Points on a hilly landscape, in no order, each with its height.
A climber steps from a point to the highest of its 2 nearest points, and stops where none of them is higher. Distance is the straight distance between rows; heights are no part of it.
seva (h 5.16): [  1 -12   6 -11  -4 -23 -23  15  15   8 -25  -5 -18  -2  -7  14  -8  -4
  12  -3   1  16]
Dumo (h 0.74): [ 10  -3   7   6 -15  10  -8 -14   2   3   9 -16  -6  -3  16 -10  -8   7
  -7   8  29   8]
num (h 2.97): [ 17   8 -14 -18   6 -20  11  11  -7  -6  -7  14 -13  14 -19  15 -22 -12
  10  -5 -11   5]
mopo (h 5.20): [-22 -28  -8  25   1 -21  -3   8   1  15  11 -35  -7   1   3   0  12   4
   0  20  21  17]
tekub (h 6.18): [-21   2  12 -20  -8 -19   8 -29   4 -10 -30   1   3   9   7  -8  -1  13
  13   3   0   3]
Nerab (h 3.51): [ -9 -20   0  -4  -8 -35  -8  -7  32  21   6 -23 -23 -11  -2   9 -23 -14
  12  -6  18  -3]
Dal (h 6.27): [-21  -1  -3  31  20   4  -7  10  -6   5  26 -10  16  -8 -14  13   9 -11
 -12   5   1 -26]
rok (h 3.63): [-11 -11 -10   1  -8 -50   7   1  18  14   2 -17 -33  -7 -17  15 -11 -21
  13   5   1  -2]
gofe (h 7.15): [ -2   5 -19  16  18  29  14  11 -38   3  15  10  11  -3  -6  14   6   2
 -25   2 -23   3]
bedi (h 3.62): [  2  10  17 -25 -12 -32 -29   1   2  -2 -14  21  -7  16 -19   2   2   3
  35  14   2  14]
begam (h 4.06): [ -4  -7   2  11  -9 -37   7  -6   7   6 -20 -17 -45  -1 -14   8   2 -24
   2  13  -1  17]
gugo (h 2.82): [  5   2  22 -13   1  30   1  -3 -13 -12 -34  -2  32   0  14  -9  13   8
  -9   2  -5  -2]
kovu (h 7.20): [ -4  16  30 -19 -13 -16 -14  -7  15  -7  -9  18  -2   5  -5 -13   6   0
   9 -10  -6 -16]
godu (h 3.99): [ -6 -16  20 -11   0  -5 -30  12  38   5  -9 -19  -7 -21   3   7  -6  -9
   7 -21  20  -9]
bemad (h 4.86): [-18   0 -34   0   3   2  27 -20  24 -21  16  -5   7  -6  12  -2   0  17
  13 -22  17  -4]
tav (h 6.58): [ 17  -3  33   8 -16  11 -26   5  -5  20 -19  13   1  -1  13 -14  15   1
 -12  21 -13  15]
niza (h 2.96): [ 10   5  12  -2  -1   8  19 -15  29  17  12   8  -2   8  10 -22 -17  -4
  -6 -21  -8 -32]
Mifon (h 4.58): [-20 -15  -3  34  -2 -26  10  -3   3   9 -10 -27 -27  -4  -8   4  21  -9
  -6  10   4  18]
damul (h 5.84): [ 12   0   0  15   6  25 -12  31   9  10   3  21  12 -20   2   8  26  -2
 -12 -12 -33  -3]
los (h 4.88): [  2  -9 -15  -2  -7 -18 -11  18  -2  13  15  11   5  10  -2   6  -9  13
  12  10   1  10]
Roka (h 5.34): [-24   5 -17   1  -5   1  11 -27  11 -14   0  -2  15  -2  22  -9  12  23
  14  -3  13   3]
deba (h 2.89): [-24  -9   8  -4  -8 -19 -25   7   7   9   7   8  34   4   5  -4  11  21
  23  10   4  -8]
siz (h 4.52): [ 12 -16  15 -26  -6 -11 -29  26  31   6 -11 -11 -17 -12   0  14 -22  -9
  13 -19  13   6]
Mutu (h 5.72): [-15  11   4  -8  -2 -21  -9   0 -14 -27  -4 -23  -5  -5 -24  25   3  -6
  14  25  31  -6]
dimid (h 7.06): [-14  -9   6  32  20  19 -11  16 -11  12   5   0  29  -8  -2   5  17  -9
 -15   7 -19 -18]
Bukon (h 6.32): [-17   0   8  10   1  -9 -27   7   1 -31 -17 -21   0 -18 -15  21  16 -11
  14   7  27   1]
Pupiz (h 1.56): [ 29   8  -5  -6  -6   9  15 -10  -8 -10 -12   8 -23   2   4  -3 -21  -4
  -8  -5   2  22]
peme (h 3.66): [-19  11 -11  26  19  23  31 -31   9  -3   9   1  -9  -6  -1  -1   7  -9
 -25 -15 -17 -20]
Pamig (h 5.86): [ 14  24 -12 -23  -5  35  -5  14   4 -43   3   7  11  -6  17 -25  31   2
   3 -37  -2  -6]
tol (h 5.50): [ 22 -11  -2 -40 -11 -11   2  -2  12   1   5  -1  10   7  16 -15 -38  10
  20 -11  19  -2]
nune (h 4.40): [-24  -2 -34   7  20  23  39 -26   5 -19  12 -16   9  -3  12  -1  -2   9
  -4 -10   9 -12]
zub (h 3.89): [-11 -11  17  -8   9   2  -8   1  27   2  -6 -18  11  -6   7  -1 -11  -3
   2 -14  10 -27]
voba (h 4.42): [-10  -7  -9 -10  16   3  14   5  19   8  -4   2  16   2   5   3  -9   4
   0 -21 -12 -20]
mures (h 5.83): [-21 -22   9  21  -3 -22 -22   9 -11  12   4 -21   8   4  -2  -3  20   8
   5  30   8  11]
pefe (h 7.40): [  1 -16  14  27 -12  12 -22   7  -7  18  -9  -1  12  -7  16 -11  27   7
 -10  24 -12  21]
Kabom (h 5.76): [-26   4  -7 -14  -3  -4  20 -31 -10 -20 -19  -7  20  11  10  -6   4  19
   9   8  10   6]
kos (h 7.88): [  7  16  24 -11 -23   1 -14 -18  18  -9  -7  29  -3   1  13 -26  17  15
  10 -10  -4   0]
bug (h 2.68): [  2   7  19  -8   5  -8  16 -13   5  29  13   9  10  14  -2 -14 -25  -3
 -10  -5 -12 -33]
puli (h 4.16): [  3  -8  30   0  13   6  -2  10 -14  36 -18  -5  14  12   2   0 -14  -6
 -22   9 -24 -15]
mubek (h 4.96): [  4 -11  -6 -34   5 -17  11   6  28   8  -6   2  14   3  10  -8 -31   5
  14 -25  -4 -13]
diro (h 3.95): [ 11 -10 -36   1  -1 -10  25  -6 -19   0  -9  20 -18  15  -1  -7   0   5
  12  16 -17  47]
gasu (h 4.82): [  2  24 -16 -13 -12 -21   6  -7  -6 -28  14   7 -21   3 -24  12  -4  -5
  26  16  20  10]
Zuk (h 6.61): [  4  26 -13 -13 -17  19   3 -11  14 -41   5  23   1  -7  17 -23  28  17
  12 -28   7   5]
dovu (h 6.37): [  7  19 -15  -5  18  34  18   7 -32 -15  25  13  12  -1  -7   1  -1   0
 -17 -17  -8 -14]
fal (h 2.09): [ 17   5   2 -18 -11  25  11  -9  15  -7 -10   2   8   1  27 -18  -6  15
   1 -17   7   5]
Lopa (h 4.36): [  5 -10 -35  -2   0 -13   2  17 -19   7   4  14  -9  15  -6  11  -4   9
  20  16 -10  30]
gosi (h 1.78): [ 22 -14  10  -2   9  18  -4  16  11  18   8 -26 -13  -6   1   8 -35 -14
 -14  -6  22 -11]
nimis (h 3.56): [-13   5   7  33  -5 -18  -7  -7   4  15  11   7 -15  -5  -7  -2  18  -9
 -12   6 -14  -3]
kebi (h 3.33): [ 15   0  -9   1   4 -23  24  -6 -12  13 -20   9 -30   9 -10   4 -20 -16
  -5   4 -24  15]
tuk (h 5.49): [  3   7   1 -20  -1 -15  -4  14  -4   0  22   8  20  13  -7  -1 -19   8
  11  -1  11 -12]
tinim (h 7.93): [ -6  -7  -9  25  10  21  -8  15 -37  10  14   9  23  -4  -4   6  20  -1
 -15  17 -22   2]
peraf (h 4.41): [ -9   6 -20  28  10  12   9   5  -7   8  15  28 -12 -16  -5   8  25  -3
 -15 -18 -41   5]
sokil (h 2.39): [ -4   1  12  -5  16 -12   5   2 -12  24  18  -8  11  14 -15   8 -29 -10
 -12  11  -1 -29]
bos (h 2.40): [ -9  18  -6 -17   8  -3   8   3 -29 -36 -14   6   2   9 -24  17  13   1
  14   6  -1   4]
kikob (h 5.78): [  4  30   0  -4   6  17   9   4 -12 -20  22  16   6   2  -7 -11  10  -4
 -12 -23  -6 -23]
toda (h 2.10): [ 14 -12   6  -3   9  -2   5   8  -7  32  14 -20  -5  11  -5   3 -41 -14
 -17   5   9 -14]
Sug (h 5.81): [  7 -11  23 -10 -13  -8 -26   7  11  16 -20   3   0   2   6  -3   1   3
   3   3  -3  13]
mup (h 5.89): [ 18  -8  -9   1  19  31  18  17 -17  28  16   1  21  11   8   4 -18   2
 -22   3 -18 -12]
telik (h 4.00): [-30   7 -12  16  20  17  34 -32  -3 -17 -15 -15   1 -10   5   6  12  -4
 -17 -10  -6 -10]
Fesug (h 2.66): [  3  18   1 -28  11 -14   4  18 -23 -18  -9  23   3  20 -30  16  -4  -5
  16  -3 -15  -5]
gogil (h 3.97): [ 17  22  10 -17 -19 -21 -22 -10   2  -7   3  32 -24  15 -23  -3   5  -5
  28   9   7  18]
butu (h 5.65): [-20 -15   0  26   6 -13 -28  19   4  -6  -7 -26  -5 -22 -13  22  19 -14
  -1   2  13   3]
visu (h 3.72): [ -1 -12  32  13  15  18  -6  10 -27  12 -26 -15  26   2  -2   5  -1 -12
 -26  18 -17 -13]
Tef (h 3.31): [  4   8   1  16  11  20  26 -15  14  10   9   8  -8  -4   8  -9  -9  -5
 -22 -18 -15 -17]
funa (h 2.41): [ 20   0  11 -11  -5  39  10  -6   9  -1 -11  -4  28   4  29 -21  11  18
  -3  -2  -3 -11]
vovi (h 0.44): [ 22  -9   5  -2 -28 -13 -22  -8   9   7   8  -4 -25   1   8 -11 -14   3
   7  13  24  26]
vos (h 1.42): [ 21 -20  -3   2  11  42   7   2  15   5   3 -38  -1  -6  15   5 -24  -1
 -14   1  25  -6]
zifo (h 1.05): [ 12 -13 -13  30   3  30   7 -14   9   5  17 -29 -13  -6  18  -6  -8  -1
 -17   7  25   5]
moroz (h 1.81): [ 35   6  -9  -4  -7  30  23  -9  11  -5  -3  10 -12  -7  25 -11  -9   4
 -11 -21  -4  13]
daz (h 5.02): [  5   8  -4  31   8  34  -4  11  -2   1   3  16  -9 -24  -1   7  29 -11
 -24 -14 -28   4]
gele (h 1.84): [  7  11 -10   6  -7   9   3 -15  -8 -17 -15   7 -25  -2   5   4  11   3
  -3   4   2  37]
tafed (h 5.18): [ 16  22  -3 -20   3  32  -1  23  -6 -22   9  19  21   0   4 -16  22  -1
  -5 -29 -18 -16]
matof (h 5.60): [-30  -8 -13  27  14 -23  -7  13   8   7  14 -19   4 -12 -15  20  14  -8
   2   6   2 -11]
sirin (h 5.26): [ 18  -6  -7  11   7  17   2  17 -30  27  27  -3  10  12   2   2 -15   3
 -16  19  -1   4]
ses (h 4.71): [  8 -13  13   6   2  -2 -11  16 -23  32   3  -7  10  13   2   1  -8   4
 -12  23  -6   5]
Sarat (h 3.94): [-17   3 -19  32   3 -17  10   2  -8  11  16  10 -19  -4 -12   5  26  -8
 -12   3 -28  10]
kor (h 4.37): [ 22  32   0  -7 -14  -6  -4  -9  -7 -25   9  26 -28   1 -19   2   0  -6
   6  -2   9  16]
vosut (h 2.11): [  2  17   4   3   4  12   0  -5 -18 -33 -16   6 -12  -7 -10  11  14  -4
  -5   2   5  14]
dobe (h 6.66): [-21  13  15 -19  -8 -28   3 -15   7 -12 -25  19   3   9 -11  -1  13   4
  16  -2 -15  -9]
zezul (h 3.29): [  3  -6  27   6   9  27 -15  12 -34 -14 -30 -11  32  -7  -5   7  10  -6
 -14  12  -5  -4]
gib (h 3.65): [ 20  -1 -27   6  -2 -11  29 -19 -31   8  -5  16 -23  11   0  -7 -15  -5
 -10  16 -20  32]
Gemo (h 3.96): [ -8 -16 -10 -12  -8 -19  -3 -14  37  -3  11 -20  -8 -11  11   0 -27   4
  18 -13  31  -7]
relo (h 6.75): [ 22  -9  -1   5   7  30   0  27   1  25   5  15  13  -3  11   6   4   5
 -18  -3 -28   3]
pir (h 6.11): [ 13   2   0 -23  -8   3  -1   6   8  -9  21  -5   6   4   6  -6 -19   6
  11 -14  30 -15]
Sesos (h 7.21): [  1  23  -5  -5 -21   0   2 -26  12 -27  -2  29  -8   1  12 -20  20  18
  15  -9   3  16]
mov (h 6.55): [-21 -17  20  30  -2   5 -22   1 -23   6  -8 -16  23  -3   9 -10  26   5
  -7  31   5   6]
Lalu (h 3.25): [-16  -2  16 -21 -11 -33 -28   9  -3   3  -3  12  16  11 -11   5   2  11
  28  17   6  -7]
vited (h 5.24): [ -3   8  -1 -12 -14 -34 -11   0  -4  -9  11  -8 -18   2 -26  17  -6  -8
  21  26  25   3]
Kani (h 4.39): [-16  -5 -12 -10  -4  -9  18 -26  36 -17   9 -18   7  -4  12 -13 -14  11
  17 -20  32 -16]

Call two points neighbours if one is among the 2 nearest of the other. Go from one point of each pair to the other, from neighbour to neighbour, staying as high as possible. Name the lowest point that can't be avoided.
pefe and pir -> zub
tinim and pir -> Nerab
pefe and relo -> nimis
Bukon and tinim -> matof
kos and Bukon -> tafed

For each start below, name the point where the climber stops.
gele -> pir
bedi -> Bukon
gib -> pir
fal -> relo
Roka -> kos
nimis -> pefe
